Each scene shows the same named points in several views. A view is turned or mirrored, and shifted as a whole, has a little noise and may leave points out.
In the rows, 100 means zero.

Scene 1
View 1
petuv: 65	113	125	68	115	107	73	99	65	140	108	77	111	109	107	97	113	107	89	85	84	74	114	94	114	120	122	109	82	141	73	88
dev: 98	88	120	120	91	116	108	96	87	74	104	107	96	106	113	115	88	103	91	92	99	105	75	116	110	96	121	103	97	125	102	94
kigen: 108	119	105	118	96	113	111	87	87	110	108	88	109	92	94	127	105	99	111	104	109	122	91	100	107	82	95	85	79	117	90	97
pupul: 81	98	121	99	96	116	94	99	76	108	102	91	105	111	106	101	104	100	98	84	101	92	87	103	110	101	118	103	91	132	81	88
nof: 82	104	121	93	93	121	101	105	82	116	99	83	102	127	100	100	103	99	110	92	120	96	85	97	103	103	123	104	96	127	73	79
zuzu: 125	111	109	117	100	110	120	91	87	84	117	99	93	103	117	143	87	118	100	100	98	122	75	118	105	97	124	102	77	112	118	102
Guk: 99	96	117	118	102	106	95	87	74	83	114	109	103	81	118	125	94	108	79	87	72	102	86	121	120	99	110	101	80	128	110	107
diz: 85	92	131	113	94	103	99	85	117	81	92	119	93	110	93	107	88	93	79	129	103	114	124	96	109	103	100	95	129	126	88	65
rem: 91	109	109	107	89	117	114	90	98	116	99	82	111	113	91	106	110	96	118	117	121	121	102	86	102	83	106	93	94	128	86	86
puv: 88	115	111	87	102	109	106	84	98	129	109	75	112	116	105	110	111	114	109	133	100	114	124	79	100	97	125	107	87	138	101	89
zunu: 81	105	111	111	103	105	91	79	82	113	107	93	119	76	99	108	112	99	91	104	78	106	116	95	117	88	94	93	81	137	94	102
fomab: 96	124	111	110	106	97	98	73	103	118	109	94	112	82	87	123	107	97	95	131	95	125	137	89	111	91	81	82	92	123	90	85
Fama: 113	107	110	134	88	109	114	86	98	82	103	109	99	87	92	130	92	93	99	105	110	128	88	111	112	82	86	81	97	111	94	90
sote: 86	120	111	100	113	102	79	85	64	127	116	88	117	69	99	121	113	102	88	81	75	94	107	107	124	101	90	89	69	128	82	105
pofi: 123	117	104	126	94	113	118	90	87	93	112	95	101	92	98	140	96	102	109	97	111	127	77	114	110	85	95	83	78	106	98	99
genu: 113	126	103	116	101	105	112	79	92	112	113	89	110	87	94	134	104	104	107	118	101	129	107	99	109	85	92	85	79	116	100	98
tima: 102	111	116	113	89	110	120	86	117	103	99	96	99	119	91	117	96	98	111	137	124	131	113	87	98	90	104	92	111	119	93	74
View 2
Fama: 101	86	110	83	62	101	100	98	109	79	95	86	95	128	100	102	96	101	97	101	94	115	99	98	99	100	77	111	91	127	81	95
petuv: 110	112	80	133	138	95	94	126	85	88	119	111	95	89	50	126	114	131	92	161	101	114	93	125	144	113	97	81	105	110	120	79
pofi: 85	85	121	76	78	97	96	98	107	89	112	98	96	115	98	99	89	110	95	95	86	112	103	97	110	103	90	104	89	125	77	97
nof: 105	95	87	107	110	98	110	124	97	70	113	113	100	101	48	111	116	101	81	128	83	115	106	112	120	94	93	94	72	102	94	81
tima: 126	92	88	87	86	104	117	118	90	89	94	96	108	118	83	92	107	89	69	105	95	111	101	89	117	80	59	128	75	109	93	105
diz: 140	100	79	108	71	112	118	122	80	69	74	81	94	126	81	98	121	96	98	126	115	120	96	103	102	87	57	120	84	118	111	96
fomab: 125	103	85	102	95	100	94	105	98	110	97	90	107	123	106	107	92	109	81	129	109	114	84	95	130	102	60	123	114	129	102	106
zuzu: 82	86	133	82	77	101	100	102	75	89	111	95	83	98	89	85	102	128	100	83	96	107	117	105	112	99	92	97	82	120	93	96
dev: 96	89	115	104	72	101	104	104	87	64	95	88	82	109	69	101	118	116	102	102	96	116	113	115	97	101	91	88	80	113	96	79
zunu: 113	102	96	123	96	91	86	94	100	100	96	85	97	116	86	121	101	124	80	128	102	116	89	112	122	115	78	95	118	122	106	86
genu: 101	93	108	87	91	95	93	98	100	109	109	94	105	114	105	102	87	113	80	105	96	110	95	94	126	102	74	115	102	125	89	104
sote: 96	104	99	116	110	90	77	100	107	101	116	97	95	109	90	128	90	132	102	143	99	116	84	117	133	124	95	85	125	130	104	87
kigen: 96	91	107	89	91	92	96	99	109	97	110	98	104	114	91	108	93	108	79	107	87	112	97	99	119	102	84	106	96	120	84	95
pupul: 103	97	96	116	103	97	101	114	97	70	107	102	93	103	54	117	115	114	91	130	91	116	103	118	116	104	96	85	87	108	100	78
rem: 115	93	89	100	100	94	108	110	105	92	103	101	111	114	71	108	104	95	58	112	85	115	100	98	122	91	74	112	83	107	88	92
puv: 120	102	91	114	119	95	103	114	74	111	106	101	108	97	70	101	108	116	55	115	97	108	102	101	142	92	69	111	90	104	109	99
Guk: 90	95	123	112	77	96	87	94	84	80	97	83	78	108	84	107	106	137	113	109	105	114	104	121	107	117	95	80	105	125	106	83
View 3
Fama: 105	94	114	100	118	102	102	96	96	117	96	108	112	123	127	115	110	106	110	96	109	99	108	107	107	103	114	102	115	99	101	121
sote: 82	87	107	80	113	87	117	97	118	113	82	80	131	115	88	75	104	115	111	80	89	52	85	92	60	80	102	103	86	100	112	100
pupul: 120	104	98	92	86	91	101	102	94	103	79	70	103	122	82	87	115	118	95	86	72	80	98	96	84	93	116	88	81	103	99	112
fomab: 90	72	102	94	115	104	100	73	97	120	94	93	119	117	114	83	91	108	103	85	96	74	90	77	92	68	101	107	141	112	114	110
kigen: 108	94	113	90	117	101	114	91	94	124	101	96	108	117	106	95	99	119	105	77	100	88	98	100	92	99	120	103	116	90	110	114
zuzu: 104	97	112	91	91	94	129	103	81	121	110	90	100	139	106	85	127	96	112	82	119	112	113	109	97	129	115	104	98	105	117	115
Guk: 84	93	99	86	100	87	129	111	101	114	80	88	121	130	96	86	128	102	115	101	115	86	113	107	76	105	102	113	71	111	105	107
pofi: 105	98	123	90	116	99	118	97	95	124	109	104	109	124	115	101	109	109	112	79	112	98	104	112	96	117	120	102	109	89	110	115
puv: 115	82	90	92	87	101	111	76	73	123	95	65	93	122	78	62	97	123	88	73	83	89	93	70	90	82	114	100	131	111	116	110
dev: 115	103	99	98	88	93	109	109	87	107	82	87	102	131	101	101	130	105	103	103	99	104	118	107	99	110	113	98	80	110	96	118
petuv: 106	94	93	83	76	83	102	94	102	97	75	49	112	118	65	56	109	117	92	73	54	53	77	74	60	75	104	84	79	112	110	100
rem: 127	96	101	98	105	104	99	84	82	120	94	83	94	114	94	94	93	130	90	79	80	90	97	88	100	86	125	94	127	94	103	118
genu: 97	84	112	89	118	103	116	83	91	129	106	96	110	120	109	86	98	112	107	77	108	87	97	93	92	93	112	109	128	97	114	110
nof: 135	108	105	95	83	94	94	94	86	102	89	69	94	121	84	89	110	122	88	75	62	84	92	93	92	98	124	80	94	98	100	115
tima: 125	86	100	105	97	109	86	75	74	118	103	90	92	124	116	98	98	112	88	84	85	105	101	85	119	89	118	94	145	109	106	122
View 4
kigen: 107	106	95	105	106	102	94	109	110	94	85	124	100	101	98	111	105	99	94	98	112	87	89	92	95	124	84	102	103	104	92	90
pupul: 99	97	80	107	107	89	92	105	118	111	88	114	95	95	108	128	93	104	111	85	115	94	125	110	79	101	110	85	119	94	84	117
Fama: 111	114	98	91	118	95	96	91	105	103	93	121	89	104	108	98	115	103	77	92	111	67	82	103	104	106	83	117	103	97	105	91
petuv: 74	76	78	120	99	95	100	119	123	122	68	101	107	89	112	142	71	86	116	104	119	127	153	102	68	105	108	75	121	102	76	126
puv: 81	94	100	115	118	104	117	119	120	73	91	118	116	128	113	119	85	97	126	107	113	112	120	91	78	118	99	93	116	110	94	101
diz: 88	100	96	95	143	82	118	86	115	104	103	108	100	122	140	97	91	93	97	96	117	73	120	116	90	78	91	117	118	96	136	110
Guk: 93	115	103	86	100	110	105	88	101	119	78	96	77	103	101	120	109	101	74	84	110	88	116	100	89	94	112	110	104	91	62	114
dev: 104	117	92	91	114	87	99	86	104	110	95	112	81	109	108	117	114	119	93	73	109	76	111	113	91	88	112	104	116	91	80	114
fomab: 85	90	106	102	117	115	113	108	115	96	81	108	111	112	118	98	85	70	87	118	117	95	102	87	94	117	75	115	102	106	119	89
sote: 89	89	95	104	87	120	94	110	113	126	63	98	96	81	99	125	85	72	79	105	117	108	118	88	85	120	94	96	101	98	73	107
rem: 106	98	89	112	117	95	96	113	123	83	100	130	110	110	110	109	93	102	119	96	114	88	99	99	91	120	90	90	115	102	111	95
tima: 97	105	96	108	136	84	112	106	115	74	107	132	111	126	123	101	101	105	113	101	112	82	96	102	95	107	81	110	115	107	127	90
zunu: 93	94	105	100	99	125	101	102	120	109	83	96	98	105	109	107	81	75	91	99	116	95	115	90	86	114	102	99	103	94	91	107
pofi: 109	118	96	97	107	95	93	104	98	98	84	128	90	99	94	112	123	112	81	93	109	79	78	94	101	118	80	112	101	104	83	85
nof: 100	96	73	117	114	74	90	112	121	102	93	128	103	97	111	130	95	114	124	88	116	96	121	113	81	105	101	80	125	101	94	112
View 5
kigen: 110	111	89	117	108	103	99	111	101	88	92	111	117	109	93	98	107	106	88	111	95	108	102	119	90	83	90	91	85	87	80	102
zuzu: 96	106	90	121	80	91	115	110	88	83	94	101	96	107	101	106	136	96	93	96	70	108	110	106	82	67	95	100	77	84	79	65
pupul: 107	118	87	102	108	97	113	105	63	127	93	87	102	93	91	115	105	109	98	102	97	84	106	123	67	79	83	81	66	104	76	113
genu: 99	107	83	126	104	108	99	113	110	81	103	117	115	109	91	91	106	95	94	117	96	104	97	119	94	85	90	97	91	87	86	98
diz: 89	83	67	95	90	89	107	92	84	153	102	80	106	124	102	78	92	73	102	109	103	87	80	120	87	94	94	94	109	109	89	95
dev: 102	104	89	96	79	89	113	99	59	117	84	89	92	111	96	103	121	100	96	91	84	107	102	115	78	79	92	87	75	99	73	80
fomab: 93	102	71	123	112	115	97	109	115	104	116	111	119	102	87	81	86	85	103	129	114	85	82	128	93	96	87	96	103	99	92	117
rem: 105	112	85	113	124	100	95	103	98	119	85	97	120	120	87	98	92	98	88	118	91	95	114	122	79	79	84	88	93	91	95	112
pofi: 113	108	93	117	92	96	102	110	100	79	90	112	116	114	102	99	120	108	85	101	87	120	102	109	94	82	97	97	81	82	72	85
Guk: 93	109	85	104	66	103	117	108	56	89	102	103	84	86	89	101	125	104	107	95	94	104	90	122	82	87	90	89	68	104	69	87
zunu: 91	112	79	110	97	120	102	109	75	95	105	111	99	89	75	91	96	99	107	117	110	91	87	136	85	94	82	84	83	107	84	117

Which points are out of place in each view (at most two, in the order of its rows)? Write - if all are in place.
view 1: -
view 2: -
view 3: Guk
view 4: -
view 5: fomab
